Points on a hilly landscape, in no order, each with its height.
From any point a ball takes the steepest step (drop divided by distance) to one of its 2 nearest points. It stops when none of these is lower. Distance is the straight distance between rows; heights are no part of it.
(525) h=305: [ -1,  12,  -5,   5,  -8, -14, -11,  10, -11, -19, -22,  -4, -11,  16,  -4,
 -34,  10,   9,  23,  21,  16]
(445) h=737: [ -5,   2,  -9,  21,  -7,  -1, -15, -17, -11,   3,  31,  -1, -18, -33,  -8,
  20,  -2, -18,  18, -13,  10]
(535) h=102: [ 12,  12,  -2,   4, -12,   6,   5,  16,  14,  -8,  -9, -19, -20, -10, -12,
 -24,  20,   9,  14,  23,   6]
(688) h=689: [ 13,  -3,  16,  23, -13,   1,  -7, -13, -18,   2,  45,  13, -15, -29,  -3,
   7, -10, -21,  18, -16,  22]
(235) h=141: [ -8,  -4, -21, -18,  26, -15,  -9,  -6,  25, -15, -29,   1,  13,  27, -18,
 -20,  20,  13,   7,  24,  -6]
(524) h=697: [ -8,  -2, -19,   2, -14,  18, -15, -30,   2,  11,  27, -13,  -8, -25, -12,
  23,  -2, -11,   6, -18,  -6]
(523) h=622: [  1,   1,   2,  -4, -22,  16, -14, -12,  -7,  11,  10, -26,  -3, -30,   6,
   3, -12,  -1,  -1, -22,  -1]
(240) h=348: [  7,   0,   2,  18, -20,  -6,  12,   5,  -7,  16,  20, -13, -17, -41,  -1,
  -2,  -8, -26,  26, -13,  23]
(426) h=333: [  7,   9,  -6,  -3,   5,  -4,  -8,   1, -13, -26, -14,  14,   3,  32,   7,
 -26,   0,  12,  14,  19,  22]
(500) h=726: [ -3, -13, -16,   9, -19,  13, -22, -34,  -1,   5,  40, -24,  -1, -27,  10,
  22, -22,  -1,  14, -21,  10]
(227) h=283: [  6, -19,  -7,   1,   5,  28,  -8,   0,  22, -23,   0,   0, -10,  -3,  35,
   7,  -6,  23,  -1,   1,   3]
(614) h=85: [-11,  -4,   1, -11,  15,   0,  10,  -3,   7,   8,   3,   6,   8,  16,   0,
  15,   2,  -5, -17,  -3, -11]
(188) h=263: [ -6,  -1,  -3,  -9, -18,  13,   8,  17,   7,  19,  -4, -39,   2,  -9,   9,
  -2,   2,  -3,   1,  -6,  -1]
(64) h=187: [ -1,   0,  -3, -21,  14,  -7,  -4,  -1,  18,  -7, -29,  -1,   7,  20, -20,
 -14,  19,  13, -15,  16, -21]
(298) h=264: [-14,  -6,  -5,   3,  23,   7,  -5,  11,   0, -11,   8,  -2,  21,  22,  27,
   6,  -8,  20, -18,  12,   3]
(519) h=95: [ -3, -13,  -3, -16,  28, -11,  34,  -6,  33,  -9,  -7,  32,  20,  11,  -6,
   8, -13,   2, -11,  15,  -9]
(610) h=441: [ 14,  -2,   7, -19,  -2,   1,   9,  -2,   9,  -9, -25,  18,  -8,  23,   4,
 -16,   4,   3, -10,   1,  -5]
(762) h=91: [ -3, -10, -19,  -2,  25,  10,  14,  -6,  28, -11,   0,  25,  -6,   7,  -2,
  18,   8,  -3,  -4,  11,  -7]
(113) h=245: [-11, -13, -10,  -3,  35,   7,   0,  -4,  18, -25,   1,  17,  27,   5,  20,
   6, -12,  28, -22,  10,  -9]
(633) h=232: [  7,  -8,  17, -10,   5,  19,  -1,   0,   3,  -5,  12,  -3,   7,   3,  23,
   5, -15,  17, -22,  -8,  -1]
(505) h=391: [-16,   6, -20,  13, -17,   3, -15,   2,  -3,  20,   0, -38,   0, -34,  -9,
  13,   1,  -5,  18,  -8,  -8]
(738) h=307: [  2,   7,  16,  -1, -11,   2,  10,  15, -26,  10,   4,  -8,   4,  14,  19,
   0, -17,  -4,   0,  -7,  12]
(706) h=6: [  0, -13, -10,  -6,  27,  -2,  26,  -3,  22, -15,  -3,  39,   2,  23,  11,
   8,  -8,  -5,   3,  10,  11]
(514) h=287: [  2,   6, -20,   7, -11,  15,  -9,  -9,  11,   6,  -3,   7, -24, -19, -27,
  22,  28, -12,   9,  -3, -17]
(271) h=460: [ 14,  13,  14,   4, -14, -16,  -5,  -7,  -7,   0, -18,  19, -27,   3, -20,
  -7,  20, -10,  -2,   9,  -6]
(189) h=128: [-18, -17,  -9, -11,  12,   3,  -6,  -6,   4,  10,  -1,  -4,  26,   6,   6,
  17,   1,  -4, -26, -22, -23]
(26) h=212: [  0,  -7,  -1, -14,  27,   0,   0,  -7,  15, -32, -14,  22,  34,  16,  12,
 -20, -18,  33, -14,  19,   0]
(460) h=376: [  5,   8,   2,  -3,  -9,  -9,  -7, -12,  10,  12, -14,   5, -23,  -6, -32,
  11,  29,  -9,  -6,   2, -23]
(93) h=142: [-11,   5,  -8,   2,   6,  -7,  -6,   5,  -3,  -8, -14,   1, -10,  14,  -8,
   0,  16,   2,  -1,  10, -10]
(109) h=775: [ -8,  14,  11,   5,  -9, -10,   1, -13, -24,  24,  31, -24,  12,  -8,  -6,
   6, -21, -10,   5, -11,  16]
(156) h=576: [  0,   9,   9,  -6, -25, -10,  -8, -10, -11,  16,  -7, -16,  -8, -23,  -9,
  -4,  -1, -14,   3, -20, -12]
(159) h=229: [  2,   5,   6,  -2, -10,   9,   4,  18,   2,   0,   3, -21,  -6,  -2,  14,
 -12,  -1,  13,  -1,   8,  11]
(677) h=98: [  1, -27, -10, -28,   7,   9,  24,   9,  37,  -3, -24,  -2,  32,   3,   7,
 -12,  -1,  15, -19,   2, -22]
(130) h=362: [-13,  12,  -9,  27,  -4,  -1, -11,  13,  -4,   6,  12, -23, -13, -32,  -6,
   9,   4,  -6,  17,   4,   7]
(129) h=509: [ 23, -11,   5, -11,   1,  12,  10,  -8,  18, -22,  -6,  36, -19,  10,   5,
 -15,   4,   0,  -3,   5,   7]
(2) h=294: [ -5,  -2,  -3,   7, -21,   6,  10,  12,   0,  21,   9, -31, -10, -22,  12,
   6,  -7, -16,  22,  -9,  16]
(467) h=661: [ -2,  -7,  -5, -15,  -8,  23,  -7, -19,   9,   7,  14,  -8,   1, -15,   2,
  18,  -1,  -4, -15, -19, -12]
(764) h=368: [ 22,  10,  -2,  -1,   0,  -7,   6,   3, -13, -15,  -5,  27,  -5,  38, -11,
 -29,   7,   0,  26,  26,  33]
(20) h=628: [ 13,   2,  18,   5, -11,   7,  -1, -12, -20,   3,  27,  12, -13,  -5,  10,
  12, -13, -11,   1, -18,  17]
(703) h=171: [-15,  -3,   6,  -7,   2,  -4, -15, -11, -24,  11,   5,   1,  21,  16,   9,
  14, -11,  -6, -21, -24, -16]
(654) h=188: [  3,  -3, -18,   3,   9,  21,   1, -10,  20,  -7,   7,  20, -21,  -8, -14,
  22,  23,  -4,  -6,   2, -12]
(585) h=162: [ -3, -11,  -3, -19,  30, -21,  30,  -4,  25, -18, -11,  20,  51,  14,  -9,
  -7, -18,  18, -15,  23,  -7]
(717) h=568: [ 17,   5,  10,  29, -10, -27,   7,  10, -11,  12,  -2,  12, -24, -39, -22,
 -13,  11, -30,  26,  -5,   9]
(741) h=299: [ -2,   2, -27,  11, -13,  24, -10,   7,  17, -13, -12,   1, -26, -17, -15,
   2,  28,   8,  18,   9, -12]
(68) h=216: [-10,  20,  13,  16,   2, -10,  -8,   1, -34,   7,  16,   2,   1,   5,  -3,
  12,  -8,  -3,   0,   1,   5]
(587) h=241: [ -2,  -4, -17,   9,  -5,  20, -14,   9,   9, -20,  -4,  -5, -19,  -5,  14,
  -1,  10,  15,   8,   7,   1]
(494) h=390: [ 16,   0,  17, -19,  -3, -14,  18,   3,   2,  14, -24,  15,  -1,  36, -11,
  -8,   7,  -6,  -2,   7,  -1]
(722) h=458: [ 14,  -2,   0,  31,  -9, -19,   3,   3,  -5,  16,  13,   7, -13, -56, -14,
 -11,  -5, -33,  34, -21,  16]
(276) h=272: [  5,  -4,  15,  -5,   0,  14,   3,  15, -17,   4,   5,  -4,  22,  25,  32,
   2, -22,  16, -18,  -6,   9]
(226) h=161: [  2,   9,  -1,  -7,  -8,   4,   1,  11,  10,   8, -10, -30,  -9,  -6, -21,
  -7,  22,   7,  -2,  12, -11]
(536) h=170: [  8, -14,   7, -21,   4,  17,  11,   4,  21,  -6,  -9,  -4,  18,   5,  13,
 -13,  -7,  17, -30,  -3, -11]
(408) h=103: [-12,   5, -18,   1,  14, -13, -14,   0,   7, -14, -22,   6,  -9,  28, -20,
 -11,  24,   2,  17,  26,   1]
(376) h=22: [  2,   1,  11, -10,  24, -10,  19,  -3,   2,   5,  -4,  31,  13,  32,  -8,
  13,  -5,  -4, -16,   9,  -5]
(349) h=176: [ 10,   5,   7,  15, -11,  13,   0,  18,   2, -15,  13, -13, -23, -18,   5,
 -15,   5,  10,  12,  15,  19]
(526) h=578: [ 16,  -6,  12,  -8,  -4,  14,   4,  -8,   2,  -8,   8,  26, -20,   3,  10,
   6,  -3, -11,  -4, -15,   3]
(86) h=181: [-19,  16,   4,   3,   7, -14, -17,   0, -18,   8,   2,  -7,   3,   7, -12,
  11,   7,  -1,  -9,   1, -13]
(690) h=164: [ -3,  -4,  15, -12,   4, -12,  -1,   5, -26,  10, -15,  14,  32,  34,   8,
   3,  -9,  -2, -22, -19, -19]
(101) h=334: [-17,   9,  -5,  35,  -3, -16, -17,   9, -20,  10,  12, -25,   0, -34,  19,
   8, -16,  -4,  24,  -4,  16]
(696) h=273: [ -1,  10,   6,  16, -13, -12,   2,  24, -15,  -6, -15,  -8, -15,  -1,   5,
 -19,   1,  -2,  22,   8,  15]
(213) h=752: [ -3,   3,   3,   9, -12,  -6, -11, -35, -13,  11,  46, -19,   3, -24,  -2,
   7, -31,  -8,  13, -17,  19]
(522) h=72: [ -6, -21,   3, -11,  19, -10,  12,   6,   6,  -5, -19,   7,  43,  24,   7,
 -10,  -2,  14, -28,  -5, -25]
(383) h=343: [  9,   3,  11,  -5,  -3,  -4,  18,  11,  -9,   7,  -4,   9,  -9,  23,   5,
  -4,  -3, -11,   3,   4,  14]
(94) h=121: [ -1, -19,  12, -22,   7, -15,   9,   4,  -1,  21, -17,   2,  33,  27,  -3,
   0,   6,  -3, -26, -18, -26]
(449) h=527: [  7,  17,  21,   4, -21, -19,  -5,  -4, -26,   8, -15,   7, -14,  -8, -11,
  -8,   1, -14,   1, -13,  -5]
(183) h=208: [ -1,   5,   5, -18,   1,   3,  -7,   2,   9,   8, -11, -19,   8,   1, -16,
  -5,  17,  14, -26,   2, -26]
(599) h=246: [-18,  12,   0,  12,  15,   2, -14,   9, -24,  -1,  15,  -6,  14,  18,  17,
  14, -11,  11, -12,   8,   5]
(34) h=306: [ -2,  15,  10,  29,  -5, -13,   1,  23, -25,   7,   7, -13,  -5, -17,  10,
  -8, -10,  -3,  22,   5,  23]

Call two points neighbours if one is among the 2 nearest of the other. Go from one point of each pair to the other, from neighbour to neighbour, staying as low as possible. Name the highest point that can't be avoided.
(522) and (408) | (298)
(408) and (587) | (227)
(376) and (706) | (519)
(376) and (522) | (703)
(535) and (408) | (183)

Where does a ball stop that starts at each point below?
(722) | (535)
(20) | (522)
(717) | (535)
(213) | (706)
(738) | (522)
(271) | (706)
